Points on a hilly landscape, in no order, each with its height.
A climber steps from a point to whichever of its 2 nearest points has the largest rise for the distance, and stops where none of them is higher. Distance is the straight distance between rows; heights are no part of it.
(448) height 517: [ 28  -5  -3  14  28 -22  -7 -20  26  16   7   7  11   4  -1  -1  38   2
  10  33]
(1001) height 498: [ 32 -10  34   5  10 -27  -1  20  33 -18 -23  19   2   5  16 -22  27 -38
  36   6]
(257) height 229: [ -1  37  31 -10 -43 -41  -5   3  -6 -10 -11  -9   5 -20 -18  -1 -18  15
 -26  33]
(236) height 440: [  5  -1  38  -1  18 -29 -17 -24   8  33 -15  -2  27  -6 -16  10   7  25
 -25  52]
(713) height 428: [  6 -19 -14  21  36  35   6 -28 -23  -5 -10 -15  22  22  56  19  22 -14
   8 -25]
(758) height 329: [ -4  23 -36   1 -55 -29  17  -4 -24 -34  15 -15 -37 -18  -4  18   3 -19
  -7  20]
(852) height 468: [ -8 -29 -13   8  40  23  13 -23 -26   4  -2   9  -2  28   9  21  20  -4
  -2 -23]
(61) height 239: [ 15 -20   9  40  28  -6   3 -44 -36   6 -10 -12   8 -36   7  -5  39 -23
   2   8]
(664) height 412: [ 18 -13  -1  25  10   3  -1  14  16  22 -10  35  18 -39 -50   3  11  16
 -32 -25]
(349) height 57: [  7 -16 -23  27  10   6  26   1  10   3   9  15  13  -9  12 -10  50 -27
  43 -14]
(705) height 308: [-26  10  13  13 -13   9   7  -1 -16 -42  22 -33 -21  10 -13 -14 -67  -9
   4   1]
(147) height 421: [-19  15   0  -7 -12  12   8 -14 -27 -18  26 -22  -1   9  38   3   1  -4
  -5  -4]
(346) height 303: [ -1  -6  50 -25  -1 -21   1 -33 -31  -9 -26  -1 -12   2  11  22   9  -1
 -12  26]
(704) height 349: [-29   0   1  22  11  28 -21 -12 -31  29  19 -39  13   1  27 -15 -29   0
 -17 -23]
(795) height 499: [ 23 -26 -23 -26  26 -32  -8 -11 -15 -20   1 -19 -25  30  38  28  -6 -31
  37  52]
(348) height 68: [  6  31  -2 -25 -42 -13  14  31  24 -30  13  21 -13  -4  24  11 -19 -15
  18  -3]
(928) height 111: [ 35  -3 -27  19  13  17 -17 -19  46   5 -23 -11  52   2  31 -20  37 -40
  19 -20]
(627) height 97: [ -3  23  -1  -3 -32  17  15  10  18 -45  16   4   1  12  30  17 -48 -11
  -9 -15]
(109) height 48: [ -8  30 -28 -34 -31   4  10  45  34 -14  35  22 -22  -3  17 -20   8  -7
  35  12]
(1000) height 263: [ 12  33 -15  -1 -35 -37 -15   4  10  -8   8 -22   0 -14  -7  34 -34  15
 -40  30]
(880) height 380: [  3 -24  20  31  32  15 -14  -2  -1  33 -26  -5  -3 -31 -33 -27  -4  -7
 -10 -36]
(15) height 465: [-16  22  22 -59   2   6  -4   9  -8   4  13  36  -4   9  -2  21 -24  16
  -7  23]
(398) height 340: [ 23  -7   9  13   8   2 -10 -24   0   8 -43 -20  36  18  21  22  12   9
 -35  -5]
(536) height 338: [  0  -7   3 -10 -11  15  35 -10 -47   4 -15  42 -25 -28 -40   2  44  13
  17 -22]
(488) height 425: [ -3  -1  19 -55   1  10   8   1 -21   1 -10  62  -7   1 -41  23 -13  42
 -11   2]
(292) height 444: [ 11 -30   0   9  15 -19   2   8  23  15 -10  44  10   0 -31  11  32  20
 -22  -2]
(479) height 393: [-12  -6   3 -57   7  35  19   4 -29  14   3  53 -20   2 -57 -10  15  33
  16  13]
(36) height 167: [-18  34  58  -8 -15  15  -3 -10   1  13  10  10  45 -14  13 -22   8   5
  -6 -10]
(694) height 419: [-11 -24 -22  31   9  25  -6  17   4  18 -11 -12 -23 -16 -37 -18  -3  -1
   5 -40]
(408) height 378: [  8  -9  28  21   4  12   5  -9 -18  25 -29  15   4 -51 -52 -13  26  -1
 -19 -23]
(649) height 370: [-12  -6  43 -22  11 -31   1  -1   7  -4 -26   3 -29  16 -23  -8 -26  -8
  14  24]
(898) height 497: [-29   0 -47  15 -10  10 -15   6  11  10  29 -37 -22  -2  -5  -9 -20  14
  -4 -22]
(927) height 538: [-18  -5  -3 -21  28  17  26 -22 -12  17  26  39  10  12  -1  20  38  11
   7  28]
(811) height 500: [ 25 -16 -50  16 -10 -40 -22   8  18   1  -7 -29 -23   5 -35  16 -10   9
 -18  23]
(526) height 365: [ -5 -11 -12 -14   0  10  22   0 -14  17   8  39 -28 -21 -69   4  32  27
  -1   0]
(319) height 407: [  3  -2  22 -29  18 -37 -16   5   4   7  -9   1  -3  10 -14   9 -20  17
 -12  51]
(655) height 80: [ 25 -21 -27  35  41  19  12 -12  16  13  -2  -6  40 -16  18 -10  41 -40
  20 -14]
(775) height 568: [ 22 -16   1  -3  18 -37  -8   6  43  -5   3 -13   4  16  14  -6  20 -19
  34  34]
(833) height 399: [ 24 -11 -48  23 -26  -7   9   6  -7 -44 -28 -29 -26  28  25  34   0 -23
  10 -27]
(251) height 381: [-18  31   9  11 -47   4   4 -12 -38   4  13 -30   4 -14  12  -9 -12  12
 -16   0]
(3) height 108: [-15  15   4  -8  10  25 -14  -5  22   1  47  -7  22  12  38 -34   5  -8
  16   2]
(968) height 382: [ 18   1  59  -5  14 -20 -20  10  31  -8 -41   8   5  20 -10 -22 -10  -1
   1  18]
(740) height 126: [-17  11  16  -3  -8  18  -3  18   5 -23 -11 -16   9  29  45  -2 -41   1
 -17 -26]
(496) height 519: [  4   7 -24  17   5 -21 -17 -20   4  31  14 -34   3 -28 -22   8   5  21
 -13  35]
(215) height 610: [ 18   4 -32  28 -14   8 -23  19  29  34   2  -7  28 -10  -5  19  -7  19
 -45 -20]
(522) height 375: [-15  13  38   6 -35   9  17 -30 -50 -22 -18   2  -4  -3  37  -2  15 -20
   8  -4]
(271) height 414: [  8 -19 -12  -7  -2 -41   1   4 -18 -35  -8 -22 -47   1  -7  17 -42 -16
  22  43]
(582) height 504: [-18   0  -1 -45   6  20  18  -8 -20  28  40  38  -3  17  -1  26  -2  35
 -16  18]
(7) height 435: [ 17 -30  50   3  12 -12  -4  15  14 -23 -52  13  -5  26  -2 -20   7 -11
  30 -19]
(221) height 359: [  6   0 -21  21 -37 -21   8  -5 -30 -29 -16 -29 -27  -3  -6  22  -8  -9
   2  -8]
(568) height 247: [-16  12   1 -33 -32  -4  19  15 -12 -19  -9  18 -53   4 -38 -16 -37   2
  30   0]
(805) height 478: [ 14   3   5   9  27 -17 -34 -20  16  34 -11 -33  40 -25 -17  -6   9  10
 -16  23]
(909) height 446: [ 25 -23 -37   3  -3 -15   6   6   2 -29  -3 -27 -20  24  37  23  -9 -35
  31   9]
(657) height 276: [-26   4  17   5 -12  -4  23  -1 -20 -29 -16  -7 -36  -4 -49 -24 -52   5
   8  -1]
(330) height 311: [-32  -7   1  30 -13  25  -2  -8 -30   3   8 -41 -15 -12  14 -36  -8 -10
  10 -38]
(304) height 546: [ 36  13 -47  12 -14   7 -15   7  42  14 -10  -2  32  -5  26  24  33  10
 -42  -2]
(115) height 339: [ -5   7  23   6 -28   8  15 -16 -43 -10 -15  19 -16 -21  -9   4  31 -10
  -3 -18]
(770) height 603: [ 10 -14 -23 -23  11 -23  -3  43  29 -18  17   1 -29  31 -29  23 -43   9
   3   9]
(798) height 77: [ -8  18 -16 -13  -1  11   5  29  29   8  40  30   8   5  27 -20  23  -1
  25 -21]
(269) height 295: [ 18  19 -44   1 -44 -25  13   4  -3 -27  19  -6 -19  -5  10  53 -28  -1
 -31  32]
(741) height 179: [ 35  16  29  35  12   2  -5 -10  12  24 -17  13  65 -45  13 -11  30  -6
 -21   3]
(273) height 611: [ -5  -2 -42 -10   7   0 -17  28  26  34  41  11  10  -6 -24  -4  14  17
 -20  18]
(284) height 515: [ -3 -22 -25 -15  -8  15  21  38  -4  -8  13  30 -27  17  -2 -22  17  -9
  38 -12]
(754) height 157: [-23   4  37 -38  26  34  -8   4   5 -37   1  -1  -5  40  47  -1 -59   6
   0 -22]
(656) height 461: [-14 -10 -23  10  -8  22  15  34  13   3  12  16 -24   3 -18 -25   4   4
  17 -60]
(420) height 146: [ 43  10  -9  50   3  12 -10  -5  35   7 -28  -3  52 -30  22 -12  41 -19
  -6 -31]
(64) height 475: [  1  -4   1  13  43 -14  -5   9  45  26  26  15  27 -21 -20 -21  29  16
   9  11]
(356) height 439: [ -2  -9  18 -20  28  -2   8  24  28  23  15  47  12  -6 -42 -24  21  25
  22   6]
(77) height 138: [-18  10  41 -25  11   1 -13  -1  11  19  22  17  20  14  20 -30   3   6
   0  18]
(255) height 214: [  1   0 -23 -17 -34   3  17  40  15  -3 -20  39 -41  -2 -57  -5 -13  10
  14 -16]
(457) height 387: [-24  -1  -6   7  26  36 -13 -35 -34   3   3 -46  25  13  59   7 -12  -2
  -5 -15]
(817) height 559: [ -1   7 -29  -1  -9 -11 -10  -5 -10  24  35   1 -15 -12 -25  10  33  18
  -2  24]
(764) height 198: [-11  29  34  -5 -20 -16  -7   4  -3  12 -10  13  15 -23 -23 -21   1  16
  -8   4]
(501) height 306: [  6   7  40  12 -10  -6  -9 -35 -43  10 -29 -15  31  -1  14  27  10   3
 -22   3]
(812) height 248: [-38  -8  23 -12 -13  32  12  -4 -41  -8  -4  -4 -30  20 -30 -10 -60  13
   6 -27]
(698) height 344: [-38  29  11   5 -31   4  -4   0  -7 -19  21 -32  17  -5   5 -31 -51   6
  -9 -13]
(977) height 464: [-24   2 -30 -17 -23   6  21   8 -12 -10  23   1 -33  12  19   4   1 -14
  26  -5]
(949) height 220: [-47  15  -6 -14  -7  44  12   5 -25 -11  31  -5 -11  21   4  -3 -42  10
   3 -25]
(75) height 341: [  7  14 -14  26  25  35   3 -23  26  22   4 -10  64  -4  60   7  31  -7
 -32 -26]
(100) height 543: [ -1 -11 -53   2  -6 -25  -4  22  29   0  26  -5 -27  14 -31  32 -12  17
 -23   3]
(594) height 503: [ 10 -37   7   3  41  -3  18 -24 -20   8  -1  23  -6  21 -15  12  25   4
  13  18]
(558) height 334: [ -5  13  49 -26  -5 -24   5 -13 -23 -30 -25  15 -29  -5   5   7 -22 -13
  31  29]
(932) height 681: [ -4  -5 -10 -16   8 -21 -11  39  38  10  22   5   2  16  -2  -4 -15   6
  -3  18]
(889) height 548: [-10  25 -28  14 -21  25 -15  23  16  18  17 -21   7   3   1   2   1  11
 -23 -26]
(62) height 274: [-11   0   7  40   0   3  -4 -13 -29   7 -12 -29  -7 -30  13 -33  19 -31
  19  -6]
(973) height 487: [ 29  -7 -20  -4   2 -13 -16  17  44   8 -12  13  20  20  -8  19  27  13
 -29   1]
(321) height 189: [-37  -1  28 -28  21  46   1  19 -11 -20  20  -1 -11  36  23 -27 -33  10
  25 -42]
(493) height 379: [ 21  -9   9  21  12  33  -6 -26   9   5 -25  -5  44   0  40   4  12 -12
 -30 -46]
(983) height 210: [ 20  -5  17  39   9  12   0 -31 -22  18 -37  -9  40 -42  12 -15  23 -25
 -18 -10]
(570) height 454: [ 27 -12 -25   2  -1 -53 -17  -3  18 -15 -21 -37 -23   4  -2  13 -17 -14
  14  40]
(27) height 553: [  0 -13  17 -28  39 -22 -20  -7  -6 -14   1 -31 -12  20  33  10 -33 -13
  13  38]

Call two points neighbours if one is among the 2 nearest of the other. Go from one point of each pair to the other, from neighbour to neighbour, staying as high as possible. Name the lowest point that can't be avoided.
(932) and (284) | (649)
(775) and (927) | (536)
(284) and (493) | (346)
(775) and (215) | (356)
(284) and (215) | (694)

For each start below, name every point that the climber comes to, in order.
(61) | (62) > (330) > (704) > (457) > (713) > (852) > (594) > (927)
(3) | (77) > (36) > (764) > (257) > (1000) > (269) > (758) > (221) > (833) > (909) > (795) > (27)
(536) | (526) > (479) > (488) > (15) > (582) > (927)
